Each row is a point on a tangle of strands that fork, close into loops and nearly touch. The rows are in no order.
In the rows, 128 means zero.
Two points are linked if the straight distance between their rows is under 76.6. Some points are linked to none.
ror: 125	134	164	135	114	129	125	135	105	94	147	165	186	103	129	142	177	68	168	96	104	146	165	88	137
nena: 179	114	145	119	162	93	166	153	124	113	122	94	148	125	111	182	147	92	98	122	105	163	120	149	155
meda: 132	114	91	87	101	167	97	132	128	169	182	152	77	169	155	113	52	150	130	74	173	142	140	116	129
lep: 107	132	130	156	141	155	102	97	159	167	119	114	209	70	135	144	131	160	99	163	100	77	143	157	118
Zali: 165	97	154	91	144	135	125	143	119	123	155	127	150	135	132	186	129	60	127	73	146	200	177	103	117
Sot: 131	121	130	161	129	141	125	129	120	142	146	124	176	35	133	166	187	113	107	153	90	113	138	144	154
noref: 90	161	160	190	97	124	91	134	111	115	156	140	164	78	96	102	198	112	142	131	74	96	121	130	164
gedos: 131	111	95	88	109	171	102	136	132	155	168	155	89	142	153	127	86	129	139	81	189	147	147	109	127
Vofem: 172	105	155	110	153	93	155	154	131	88	100	94	139	116	108	195	129	107	115	93	129	196	154	127	121
bedud: 165	101	123	101	140	109	139	132	133	129	138	92	125	123	125	182	130	124	104	119	148	158	114	146	161
menal: 122	126	129	144	144	156	120	110	165	164	124	99	189	70	134	150	126	165	99	168	121	91	144	149	121
Bufof: 163	105	150	107	139	93	159	155	122	75	80	109	110	129	108	179	111	114	126	77	135	199	156	110	104
sizap: 134	109	128	120	132	142	132	117	164	140	105	88	127	70	133	177	117	165	101	151	170	141	143	144	106
Poz: 143	125	160	118	125	118	136	145	110	98	143	152	179	119	132	144	163	69	162	94	112	158	169	81	137
tukov: 160	102	135	85	129	150	121	131	118	130	160	146	135	150	142	173	112	63	131	57	157	191	158	106	125
Masil: 174	113	144	100	129	149	148	94	107	176	183	77	96	134	140	166	121	122	116	102	119	145	68	143	153
mosof: 124	136	134	125	128	134	81	134	113	140	185	143	141	142	115	90	149	130	154	118	137	110	116	97	183
vobe: 136	118	92	91	85	149	110	114	115	165	196	151	82	185	154	115	60	144	127	67	162	152	119	117	136
zege: 124	100	121	118	127	133	144	119	141	103	82	98	67	92	127	161	104	157	119	124	165	161	133	132	96
nal: 164	111	184	118	157	99	138	158	89	125	154	126	168	141	119	146	173	60	131	111	71	164	160	103	152
vido: 84	131	139	135	106	194	91	105	128	142	160	176	162	85	151	143	170	106	144	116	164	132	163	125	114
zut: 117	138	140	130	113	153	87	130	112	125	182	165	153	116	124	109	161	107	165	105	149	122	133	96	166
Botef: 87	108	130	122	121	117	142	92	134	123	94	138	115	99	150	146	149	118	128	146	151	142	158	141	83
fude: 118	141	122	161	144	126	135	112	162	151	78	109	183	101	128	149	117	158	67	184	115	88	142	173	86
bago: 57	141	130	146	151	103	80	114	136	126	87	178	155	141	123	79	133	138	127	156	100	77	161	153	105
Menok: 122	141	92	113	99	182	101	138	115	158	157	198	97	137	161	78	95	110	174	71	184	154	147	88	129
Zaze: 63	117	125	129	121	138	100	91	109	139	122	188	124	123	157	93	139	101	168	135	152	137	165	128	85
detet: 172	154	128	155	160	115	132	171	121	152	149	113	141	148	96	106	157	141	86	186	93	80	82	151	173
pes: 107	146	106	114	110	199	85	133	124	162	162	186	115	132	151	77	105	123	174	81	187	136	150	93	123
gez: 151	141	97	118	104	91	153	172	131	110	119	110	81	207	112	112	95	170	103	124	138	124	93	122	141
Gat: 131	110	133	108	121	133	141	116	145	114	119	126	128	77	145	187	142	112	135	118	168	157	154	125	107
rubav: 71	102	90	153	133	88	148	104	102	103	81	159	91	163	146	69	123	82	168	153	126	157	155	130	102
duf: 168	100	170	97	161	152	117	122	97	160	176	134	149	113	140	186	154	54	118	103	107	159	131	138	151
sozu: 117	151	159	187	114	127	94	148	103	131	152	137	156	56	100	117	198	112	126	139	61	90	120	141	173
vib: 157	151	170	119	132	111	136	119	72	166	165	126	117	167	112	100	165	115	133	120	86	107	55	129	184
Renel: 142	105	125	115	142	153	121	120	176	148	96	75	124	79	128	168	85	184	97	150	166	129	138	145	109
leb: 83	95	114	128	124	130	137	85	103	116	102	177	101	120	166	120	126	54	175	118	151	177	167	125	80
Vigi: 98	139	141	134	102	169	97	116	116	123	166	176	161	95	140	128	169	99	163	109	155	131	151	106	133
Pugu: 133	162	142	151	119	83	194	142	133	74	71	132	149	124	119	165	172	99	109	142	112	142	141	134	88
pufa: 173	97	151	93	128	124	136	117	110	128	157	100	123	163	133	189	98	90	117	52	130	207	134	118	115
buda: 78	119	117	112	149	156	99	82	146	148	102	149	117	145	151	81	81	138	173	136	127	92	144	141	85
kot: 147	131	106	128	103	85	181	174	115	66	77	133	54	173	108	123	84	135	124	101	130	158	104	105	118
zik: 134	128	89	110	96	168	118	139	115	149	150	197	79	138	167	94	81	97	172	67	176	167	147	90	126
femu: 74	144	155	147	124	179	50	90	149	150	154	155	191	92	130	115	138	142	141	132	118	88	147	145	114
notos: 118	151	126	172	121	123	146	132	136	130	122	118	178	85	125	141	183	141	98	167	100	102	133	144	133
fep: 124	151	117	129	138	142	146	119	172	119	67	111	107	167	122	95	76	172	128	157	118	71	109	144	88
bez: 170	96	152	107	156	110	145	141	138	97	113	98	145	91	121	212	131	103	114	95	143	194	159	134	122
fonir: 102	134	104	157	150	108	142	121	148	99	62	125	94	181	120	91	106	128	106	190	114	101	137	159	65
Soz: 102	148	127	101	142	166	97	91	169	144	112	141	144	129	140	95	82	171	172	122	133	61	117	131	115
daved: 57	135	147	137	120	166	51	91	135	147	143	175	175	105	141	109	142	131	144	131	131	102	162	147	96
Lom: 151	120	116	100	91	136	142	98	115	162	194	89	87	180	141	140	85	155	116	81	131	143	81	123	151
vosun: 118	109	113	102	107	146	137	123	132	123	122	137	78	111	151	131	104	122	161	105	174	152	147	106	99
Gasep: 113	106	156	113	125	118	160	105	121	93	87	148	131	98	146	166	139	68	155	101	138	182	177	112	65
lat: 145	146	134	132	121	92	186	146	139	79	78	118	128	122	115	161	150	113	119	128	134	150	133	127	109
delo: 162	145	171	133	146	88	146	159	79	117	141	145	154	164	100	117	179	76	132	118	65	123	106	113	184
bimom: 98	141	151	159	116	158	76	120	129	135	173	141	169	78	120	119	175	131	146	139	112	102	137	121	153
momit: 92	159	131	182	134	129	86	112	145	145	108	132	213	105	116	118	147	153	90	161	70	65	131	164	120
rasun: 57	123	137	134	122	142	73	92	119	143	129	185	151	113	149	106	149	121	147	141	140	116	173	140	89
kotim: 169	151	121	138	160	124	122	157	138	157	148	97	142	175	100	100	129	160	97	170	104	79	85	145	174
vom: 168	131	120	119	156	132	122	137	144	174	151	75	129	182	112	112	104	170	91	151	109	91	80	153	169
lasib: 157	133	117	129	144	136	137	148	174	140	104	75	140	118	114	142	101	180	90	165	146	105	122	146	133
Pizu: 163	106	132	90	101	141	138	107	108	131	171	123	104	171	143	176	70	98	118	34	141	202	122	115	114
vudud: 82	155	129	127	109	190	77	114	121	153	154	186	134	123	147	67	119	122	181	99	174	130	148	101	103
kazeg: 162	145	177	110	124	127	138	105	70	173	176	126	111	158	122	109	156	105	147	100	90	115	59	116	175
gapos: 171	112	181	109	153	95	152	143	87	137	153	108	154	164	120	146	158	66	124	104	75	172	133	111	146
Fikag: 176	131	108	135	133	107	147	165	141	94	82	86	92	135	95	176	106	173	72	146	157	154	95	153	125
Sefi: 109	121	131	155	116	158	103	106	132	150	154	130	182	48	146	170	182	121	116	149	116	117	153	141	129
bepap: 191	139	125	139	152	92	168	163	115	123	133	102	134	150	105	151	156	107	82	163	104	128	80	162	163
baf: 113	169	128	145	104	103	132	148	115	102	135	150	147	153	106	64	164	141	163	125	129	107	112	89	161
Kon: 158	98	145	115	167	161	87	125	118	203	183	115	145	81	133	147	139	132	97	162	121	104	110	158	173
nebi: 123	150	157	135	111	91	173	140	112	78	99	156	175	131	126	125	173	86	157	107	100	146	161	89	117
Lavit: 150	142	132	153	164	147	115	149	149	161	142	103	176	94	109	115	136	160	100	175	94	69	114	143	168
geza: 102	153	120	120	115	131	116	129	132	135	124	145	122	154	131	54	109	165	180	120	138	100	127	94	117
renur: 102	105	127	125	125	123	150	98	142	115	82	114	90	98	139	150	129	133	125	142	156	151	146	140	81
kagi: 130	116	105	137	113	105	183	153	112	59	70	126	40	143	118	122	77	129	138	98	126	173	112	100	107
sut: 155	111	173	117	144	113	135	160	104	111	155	133	176	123	125	156	169	60	141	102	95	172	181	88	139
fisa: 131	162	128	147	145	146	129	121	173	143	102	109	186	118	119	119	117	173	107	171	109	63	118	147	124
ruvid: 156	119	117	94	89	155	143	89	113	157	203	104	87	168	147	159	79	129	118	60	141	162	89	120	140
rurev: 84	138	149	156	93	128	108	106	107	108	142	166	182	85	136	143	195	96	149	117	106	128	155	124	129
bip: 118	103	93	122	111	118	151	151	115	97	115	124	24	146	135	105	38	162	134	103	138	163	121	102	126
vidiz: 157	102	166	114	153	158	106	141	104	142	174	153	163	81	137	189	171	52	126	109	100	146	153	130	160
gubu: 98	140	109	160	156	96	131	125	147	107	64	146	114	172	121	96	123	126	98	196	110	87	150	161	72
deg: 143	177	123	168	131	115	144	164	139	113	132	120	156	142	102	106	171	149	112	178	107	84	109	125	148
kasub: 69	130	131	149	114	104	107	104	123	131	108	161	164	108	141	125	177	133	116	152	116	109	164	149	103
rivat: 152	151	120	131	119	96	175	160	138	94	105	115	132	138	113	144	158	127	116	142	136	126	119	124	140
bikat: 90	116	127	109	137	161	108	89	152	148	109	133	115	124	155	104	99	149	157	138	146	105	152	132	80
kam: 107	149	159	140	140	171	50	130	142	147	187	134	163	106	106	90	135	142	155	129	119	82	120	113	170
Lovik: 116	168	147	160	115	99	110	158	104	103	158	150	147	151	85	64	174	121	153	127	107	101	98	93	192
kudap: 61	97	115	128	168	126	76	98	146	137	95	172	137	116	148	103	116	118	135	163	119	94	189	156	95
Giv: 161	152	106	135	111	95	169	175	138	77	85	108	80	165	99	140	117	154	105	145	145	133	101	128	110
met: 110	138	127	126	102	93	176	122	111	96	84	161	117	139	138	98	143	102	168	116	134	142	136	98	104
romu: 153	94	113	88	133	166	103	120	142	156	172	114	114	113	145	195	115	114	105	98	187	162	135	142	143
mas: 88	130	142	142	115	199	76	103	140	153	166	157	173	76	148	147	165	123	133	129	152	121	163	134	113
mize: 138	137	141	116	114	93	169	146	123	87	105	139	151	133	126	137	155	97	155	105	126	145	148	94	131
tek: 158	99	131	117	171	162	90	129	142	192	173	99	158	83	131	149	123	145	98	164	130	101	121	150	168
nuron: 187	111	165	116	164	93	172	146	106	124	126	76	139	155	109	174	139	89	97	107	88	185	109	149	138
nevas: 63	164	147	121	133	155	63	89	146	137	127	170	166	133	127	64	99	148	181	118	123	77	121	133	111
Biru: 152	166	119	151	123	99	169	164	133	97	120	122	147	140	109	131	173	128	113	159	120	109	114	124	148
tuvoz: 84	86	97	146	137	146	143	99	132	91	82	88	50	133	135	115	70	148	133	137	135	167	131	136	79
Nid: 159	88	113	92	129	150	106	110	135	156	166	88	101	126	140	195	96	143	94	100	172	169	111	154	140
Nas: 107	174	122	156	100	84	173	136	110	87	85	167	125	172	118	79	167	118	144	150	122	112	122	115	94
rafek: 158	108	120	105	133	124	126	120	125	166	166	82	113	159	130	144	119	146	103	123	134	131	91	143	165
digad: 130	100	92	114	103	143	140	134	114	112	131	161	38	124	161	120	45	104	163	76	155	187	139	95	114
gedu: 123	154	152	189	130	135	93	154	113	146	147	128	162	62	97	104	183	134	110	158	64	75	113	144	170
nos: 144	118	148	141	149	137	94	146	108	161	170	137	149	69	120	136	176	121	116	154	97	98	119	141	185
Las: 181	125	111	130	131	107	153	143	125	126	126	65	99	171	103	166	106	162	64	134	129	157	62	170	148
dolo: 120	132	116	152	135	130	154	125	152	96	56	94	72	148	113	121	96	160	96	173	132	125	118	146	65
naf: 172	95	155	93	149	113	137	133	115	124	150	101	144	141	128	186	129	78	121	84	125	192	145	122	133
Kulem: 121	129	150	150	133	161	79	133	121	149	181	139	159	72	120	133	176	123	134	142	111	102	133	125	172
Tefez: 113	137	130	143	120	127	138	122	145	132	122	116	161	93	135	141	166	149	117	159	131	114	142	134	125
Zesez: 176	136	116	152	170	134	136	163	144	163	136	90	165	107	102	127	122	154	73	194	107	80	100	160	159
pabun: 158	97	136	97	137	125	136	130	143	105	117	112	123	87	130	207	124	110	124	97	167	181	148	129	121
fas: 116	158	123	140	99	84	189	135	111	83	72	162	116	159	125	91	153	102	157	128	123	133	127	103	101
faf: 147	129	140	114	126	104	128	140	102	112	155	150	153	151	119	120	156	89	158	98	120	136	124	91	177
Nes: 127	104	104	106	110	106	138	149	116	104	121	118	35	166	127	131	41	185	100	95	142	159	108	120	135
tulir: 73	149	132	113	143	156	83	83	148	143	109	166	143	143	139	69	85	149	182	121	124	73	124	136	102
mife: 106	197	143	178	121	121	113	150	135	106	135	136	168	150	89	65	165	156	133	157	93	73	106	117	146
gam: 140	111	130	133	157	175	96	120	159	176	158	101	182	57	136	154	124	154	110	165	130	94	141	140	146
kepud: 153	105	149	115	148	149	121	137	121	129	164	139	169	68	139	196	170	67	127	118	114	146	155	126	156
fen: 86	88	113	130	137	136	138	90	140	116	83	105	70	119	140	123	99	135	133	147	148	152	146	144	75
kifi: 128	172	118	140	132	128	146	133	164	114	76	123	122	178	114	89	101	168	125	170	117	66	108	137	83
dep: 166	113	119	116	121	114	150	120	121	138	139	63	93	162	117	174	99	164	79	107	131	165	67	161	152
menes: 131	138	124	96	146	170	88	111	179	152	133	120	155	123	136	118	85	178	152	123	142	66	122	125	138
Duv: 161	120	141	118	146	104	158	150	128	110	132	113	159	104	123	177	162	91	120	124	112	149	138	129	159
rokev: 113	175	128	172	142	137	111	111	163	140	100	130	205	120	113	116	127	161	96	172	82	50	113	161	118
mopi: 134	114	125	111	123	127	140	128	153	124	116	104	121	90	135	166	133	146	122	134	168	142	141	129	123
katis: 127	129	117	148	128	124	161	128	145	92	56	95	69	123	110	144	111	161	93	160	145	144	117	143	79
vev: 63	116	97	148	158	106	116	109	124	122	84	157	109	175	134	51	105	114	162	163	112	113	158	140	101
gifas: 146	127	125	104	111	90	164	149	126	93	104	131	118	143	124	138	130	111	146	97	141	152	134	100	136
Nusel: 158	149	152	129	145	109	135	135	88	168	160	119	119	170	106	100	165	131	111	148	90	97	59	143	184
laron: 95	141	160	159	92	136	102	116	100	96	151	173	187	87	127	138	192	72	165	97	97	133	156	112	134
nul: 145	112	118	100	141	153	102	131	166	158	151	95	136	115	136	145	108	166	120	140	158	112	136	130	145
tisul: 127	103	102	93	113	159	117	133	138	135	141	133	67	120	152	136	80	141	145	98	181	148	148	110	107
vura: 184	127	114	132	140	97	156	162	132	85	87	89	106	137	93	188	118	148	76	129	144	168	94	158	136
zegu: 114	132	126	113	102	133	132	121	119	116	133	161	132	115	146	115	146	112	171	108	159	138	146	95	120
dom: 117	99	105	135	121	122	168	129	116	66	75	113	40	121	124	135	80	136	140	104	137	179	121	111	98
kabup: 112	96	90	130	108	135	151	131	115	97	119	130	27	123	150	108	43	134	160	99	142	178	130	96	111
Livuv: 154	108	115	85	116	148	117	123	115	139	168	151	121	154	148	160	110	79	135	61	166	170	137	107	140
nasi: 165	133	150	103	116	143	139	92	84	172	193	115	105	165	135	128	134	104	145	85	106	131	71	109	163
rosid: 166	113	126	116	156	133	125	127	134	185	159	72	126	153	120	130	115	160	90	152	118	108	82	158	170
lik: 177	136	113	164	162	124	151	171	133	149	136	94	162	90	105	138	141	140	65	197	108	92	103	161	151
Bizot: 139	115	126	104	147	177	70	123	140	174	194	124	142	129	136	131	127	137	127	126	154	108	130	123	164
pev: 151	111	122	96	124	162	108	100	113	178	201	113	111	158	145	151	125	115	122	97	147	137	99	129	160
rogid: 84	186	146	162	117	121	105	130	136	113	125	143	170	152	99	57	152	162	146	143	104	80	117	119	129
Gug: 120	136	114	135	130	139	152	134	161	107	67	98	74	156	118	103	80	172	117	156	129	105	118	134	80
riku: 148	115	127	120	146	125	125	138	129	147	161	111	144	109	127	148	159	127	116	148	129	119	120	133	178
Nezu: 153	123	142	147	150	121	123	154	103	154	152	132	153	68	117	139	180	115	101	160	85	100	113	149	185
napo: 141	133	111	106	106	94	160	151	125	103	116	130	111	152	126	119	129	131	145	107	148	135	125	101	146
kuze: 81	104	103	133	126	132	138	98	124	129	97	128	77	150	151	74	91	128	168	140	134	135	145	123	83
guvot: 137	118	94	95	80	113	124	127	110	147	176	153	72	187	153	103	51	152	138	75	148	153	114	107	141
Pubiz: 133	116	122	133	129	117	165	127	136	80	61	102	70	105	112	164	117	152	110	128	153	164	122	135	95
Boki: 154	107	110	107	130	116	129	145	150	127	116	82	96	130	117	163	99	175	93	126	162	148	114	143	142
Per: 140	124	98	105	97	94	145	154	125	127	137	114	76	201	126	108	74	175	110	103	138	132	99	117	147
Foted: 138	112	106	100	97	97	142	141	119	122	136	109	66	185	127	133	63	175	101	91	142	153	99	125	142
vin: 144	138	132	111	103	115	127	137	104	103	140	183	150	143	141	98	134	84	184	76	141	155	143	70	144
Zedev: 149	111	111	97	111	118	131	115	122	154	170	92	100	175	134	142	104	150	111	101	140	140	93	133	156
Doru: 160	147	101	123	104	85	168	177	129	92	106	118	88	193	105	118	114	149	113	126	141	128	97	116	136
resu: 151	137	143	142	138	104	172	153	127	98	117	120	175	87	123	173	181	91	114	134	91	135	145	130	146
lotap: 152	104	111	83	103	152	122	112	116	142	173	133	97	161	148	175	82	103	115	50	165	181	124	125	129
mul: 87	110	101	129	117	155	123	98	118	144	122	149	78	136	164	78	89	113	185	125	151	147	149	112	82
Lav: 160	152	149	143	153	109	126	156	97	163	154	127	130	155	97	97	169	135	99	166	85	87	72	149	185
butar: 130	138	106	112	102	104	147	150	125	115	120	137	103	157	130	89	122	150	156	113	151	123	125	93	137
Biket: 121	118	162	121	128	101	171	118	130	87	81	134	148	95	136	177	155	82	136	107	122	177	176	118	76
zorek: 129	116	87	114	99	160	132	134	115	137	140	177	56	126	170	103	65	101	176	81	167	172	147	92	110
bur: 55	154	147	136	115	174	55	98	122	147	147	190	153	127	138	64	118	121	177	114	152	118	146	125	96
nup: 127	134	150	147	125	106	167	131	128	98	106	126	190	76	136	185	186	85	117	125	82	147	165	130	112
liva: 172	152	108	143	125	108	157	169	153	92	85	91	98	140	98	152	116	168	84	169	151	129	102	144	107
sodi: 91	126	126	151	138	114	118	103	154	150	84	131	169	102	139	142	140	151	80	175	117	99	161	165	90
duli: 115	100	111	108	126	150	130	129	150	121	103	100	52	122	140	121	59	173	135	121	151	135	134	118	99
Vebe: 79	106	95	144	137	126	147	104	132	114	82	114	73	169	140	74	84	130	150	154	122	135	140	139	83
leto: 149	108	140	136	142	141	127	137	120	138	155	129	170	44	137	182	179	91	114	142	98	126	141	139	162
neno: 121	130	154	130	122	100	170	124	130	91	95	133	171	91	137	177	174	90	130	115	111	160	170	123	97
riro: 68	90	118	128	137	110	120	91	124	126	96	160	113	107	154	132	147	100	130	155	143	139	178	151	83
ler: 154	113	133	99	121	90	163	151	124	86	94	123	106	141	122	156	108	110	140	81	140	173	140	102	121
pota: 159	103	135	101	145	120	128	123	115	148	165	113	134	129	133	168	148	100	120	121	130	142	112	137	172
raka: 88	159	161	172	91	123	91	130	107	101	165	159	166	97	102	92	184	104	167	116	104	111	125	106	164
vop: 78	153	132	135	114	121	117	111	119	130	113	159	133	147	133	55	134	148	173	134	132	107	134	110	104
guvi: 169	118	136	140	160	112	141	157	104	158	145	123	151	78	116	146	169	113	80	169	88	106	102	164	176
Nukoz: 80	115	106	130	116	150	117	93	108	142	122	171	95	131	166	82	115	96	186	126	158	151	153	114	82
fab: 147	146	121	129	144	142	134	137	178	141	101	93	154	126	119	127	103	180	106	163	132	81	120	140	129
Rimir: 102	142	147	139	139	187	66	92	164	160	153	134	197	80	132	131	124	155	138	141	116	75	136	140	131
Sir: 157	104	121	104	112	118	141	111	116	122	142	77	85	158	124	188	83	169	87	82	137	180	79	151	142
Kisig: 122	177	120	139	122	120	137	151	146	118	111	132	137	175	108	64	129	174	147	146	125	78	114	108	124
viv: 99	98	138	116	123	125	152	90	116	101	92	159	109	103	155	153	132	62	160	108	147	178	169	123	68
suzo: 63	104	105	135	174	118	96	103	143	125	84	160	123	148	139	76	102	116	151	166	114	94	176	152	102
lor: 130	128	127	133	132	134	126	133	143	137	146	112	157	92	131	143	162	145	123	153	132	111	136	126	155
Bopa: 88	119	95	153	150	118	143	113	142	100	65	115	81	187	125	77	89	128	127	174	113	115	137	153	77
Gusav: 68	169	146	148	119	121	98	113	130	124	116	157	164	147	118	61	144	155	151	140	112	89	133	126	113
Zevo: 92	149	133	132	100	124	119	119	116	121	135	163	145	126	133	83	156	135	173	122	146	118	137	99	125
Fak: 191	129	129	128	146	88	166	162	123	84	95	87	120	160	94	187	122	123	81	116	124	175	94	157	137
dorim: 177	108	152	99	142	149	144	98	104	192	178	84	105	115	141	165	132	121	105	124	121	138	68	158	154
vadu: 98	154	132	180	121	132	111	120	135	141	126	124	193	92	124	124	174	151	98	166	85	87	140	150	127
vani: 135	111	91	106	86	101	141	143	106	124	147	166	46	167	156	96	35	140	149	80	140	169	121	97	137
Kaz: 115	146	142	134	135	145	77	134	133	140	176	133	155	124	109	90	147	149	151	133	127	93	122	105	172
Kuvi: 113	144	156	146	149	181	55	116	158	156	170	127	182	81	113	113	127	150	142	140	104	70	123	128	161
falig: 94	93	93	148	132	145	155	117	124	77	82	91	33	128	129	120	68	161	132	125	133	175	120	121	89
Fazu: 76	140	139	155	99	111	114	104	114	117	125	159	175	100	136	130	193	121	132	136	108	116	151	134	120
Nav: 169	101	161	99	154	146	122	107	97	192	178	119	129	99	143	171	152	97	105	131	114	133	88	162	161
rimab: 134	130	128	133	122	102	181	136	134	74	59	114	87	120	114	156	130	125	122	125	142	160	129	129	94
Vore: 120	176	118	144	105	101	146	157	123	104	120	146	135	171	106	62	155	152	154	136	132	99	113	93	139
Rofi: 96	169	118	160	117	96	154	131	124	103	83	154	117	184	117	70	148	136	132	172	118	98	126	130	80
tav: 147	99	117	100	139	160	103	127	155	158	162	103	130	94	142	176	122	142	111	134	176	138	140	137	143
Kepip: 146	111	156	137	161	153	71	142	111	192	179	132	153	62	118	129	152	136	104	162	95	87	113	155	179
rikud: 85	121	136	152	112	166	79	94	135	155	151	145	187	64	150	157	173	128	117	145	123	116	165	147	110
zevom: 158	95	118	96	115	137	124	102	120	142	166	83	89	144	136	194	85	149	94	79	153	179	92	149	138
fakuf: 193	130	117	137	148	98	164	156	121	126	128	79	117	155	102	164	131	127	68	158	119	144	67	174	153
Doni: 165	98	118	105	135	108	135	136	135	117	120	84	106	120	118	191	110	149	91	109	159	171	108	152	146
sivo: 178	108	174	112	158	89	165	147	100	128	139	87	147	164	114	161	149	77	110	101	84	188	132	124	133
Sug: 127	121	108	96	111	166	106	131	129	143	163	160	116	127	150	127	121	115	155	90	186	140	147	102	133
devof: 77	119	134	136	131	126	98	93	145	148	108	148	163	105	147	129	149	145	115	159	124	103	167	152	93
bogaf: 175	109	177	92	152	165	130	104	92	182	181	121	129	116	147	181	147	69	120	99	110	151	99	144	144
luv: 163	105	112	109	140	125	121	140	152	149	129	65	109	142	118	161	87	183	77	135	152	141	101	156	151
lipi: 92	107	98	149	115	92	178	101	103	89	73	148	82	153	147	85	110	73	173	127	122	178	138	117	91
tefub: 59	161	153	135	115	151	61	99	128	136	142	174	161	133	127	55	116	138	181	120	132	101	134	122	105
beza: 132	162	121	161	141	121	143	120	167	131	71	112	160	133	118	135	108	160	78	193	117	79	126	166	74
ruvo: 140	121	108	88	131	142	96	134	154	157	156	110	118	165	135	110	79	178	136	108	148	99	126	118	147
Luduz: 183	153	129	147	151	90	165	173	109	114	136	123	142	150	101	139	173	99	94	166	87	110	88	148	169
lefar: 153	124	131	107	119	104	125	123	95	131	169	141	136	179	124	111	144	97	149	89	120	136	102	97	180
liguz: 99	118	133	113	126	158	112	97	155	149	124	129	133	99	154	134	128	149	139	145	160	119	158	132	88
fulo: 176	128	118	154	158	112	160	166	123	140	134	102	155	80	111	153	158	121	71	180	105	112	105	164	162
Suziz: 159	122	136	101	114	123	130	103	91	152	182	129	123	182	135	124	130	92	144	79	117	142	91	103	167
Neda: 131	144	141	172	149	149	99	142	135	160	146	113	178	68	107	114	157	151	107	171	77	73	120	142	164
Dalu: 109	123	136	112	137	173	99	93	171	158	126	121	161	93	150	139	113	162	134	145	148	97	151	135	100
sog: 124	142	111	112	111	118	115	144	127	131	148	141	124	158	126	74	125	159	163	111	149	110	125	90	150
Nesaf: 58	94	115	135	153	112	85	105	132	133	101	177	131	103	151	116	144	111	126	165	126	112	198	152	92
gamam: 122	102	106	93	120	158	113	134	150	138	132	116	61	129	148	121	57	167	144	107	165	130	144	113	106
dal: 172	117	111	123	157	137	126	149	166	155	119	63	139	126	110	150	86	181	74	162	143	111	106	159	150
farof: 133	127	127	106	146	169	96	116	174	158	141	107	155	109	137	131	103	172	136	138	146	85	138	126	135
zuker: 128	149	99	137	93	92	182	158	116	93	86	151	75	175	126	67	109	134	162	122	132	132	113	90	115
zaka: 122	177	143	164	135	116	105	163	124	120	155	131	148	155	82	64	165	146	133	152	98	79	97	108	183
labi: 122	194	131	188	118	115	131	156	129	105	133	133	168	144	96	89	182	147	117	174	89	77	107	125	136
saku: 121	123	116	101	107	150	123	125	130	128	143	154	115	113	151	131	130	117	164	104	179	141	151	102	116
lakud: 179	157	139	154	152	89	169	182	106	100	128	132	155	132	102	145	182	84	101	157	70	112	108	138	163
tosi: 130	184	121	147	128	126	141	144	160	115	96	126	143	175	109	82	121	172	129	166	116	65	109	126	101
Riv: 116	157	149	144	111	80	187	134	117	76	78	154	165	135	126	138	178	86	132	123	97	143	155	115	94
tumez: 123	150	104	130	104	106	165	157	132	110	96	131	84	172	121	74	111	160	149	132	139	112	119	100	113
Vudom: 103	110	141	120	119	121	147	96	136	116	100	141	141	74	152	184	158	100	125	128	148	155	162	141	86
sapul: 64	100	81	155	152	100	125	111	117	112	87	150	98	170	142	58	107	99	166	165	123	139	168	136	104
mis: 111	157	122	155	145	111	132	116	161	125	67	134	145	156	122	114	117	152	89	189	109	75	132	163	75
Sif: 124	122	112	112	129	140	139	140	161	120	89	95	73	145	127	109	67	184	127	133	140	110	126	123	103
neso: 74	155	157	164	94	141	77	114	118	117	168	157	171	99	114	92	174	123	161	122	119	110	133	114	139
Rolo: 148	141	102	126	94	78	185	173	116	77	82	147	71	181	116	95	97	124	146	103	129	148	109	91	125
Dumor: 107	124	117	131	103	97	174	113	105	100	83	164	95	140	149	84	122	88	185	112	129	162	135	96	96

A piece is all that can be reached along the links. How many separate loops has the piece of each point below (a circle has one, a figure eight two, a Y none), and how many tips (points with one link)?
mize -> loops 6, tips 3
zevom -> loops 1, tips 2
sivo -> loops 0, tips 2
lep -> loops 1, tips 1
pota -> loops 1, tips 0
Lav -> loops 0, tips 2
Pizu -> loops 1, tips 0

How many points has the smallest loop of links through each point below? Write 0 if it is on no loop.
deg -> 18
kagi -> 21
fisa -> 16
zaka -> 19
sozu -> 15

Name the points in between on the shortest way along the links from the first point to the second, in order.
riro / rimab -> Botef renur zege Pubiz
Kuvi / kepud -> kam Kaz mosof zut Vigi vido mas rikud Sefi Sot leto
kifi / Pugu -> fep Gug dolo katis Pubiz rimab lat
Vudom / ler -> Gat pabun bez Vofem Bufof
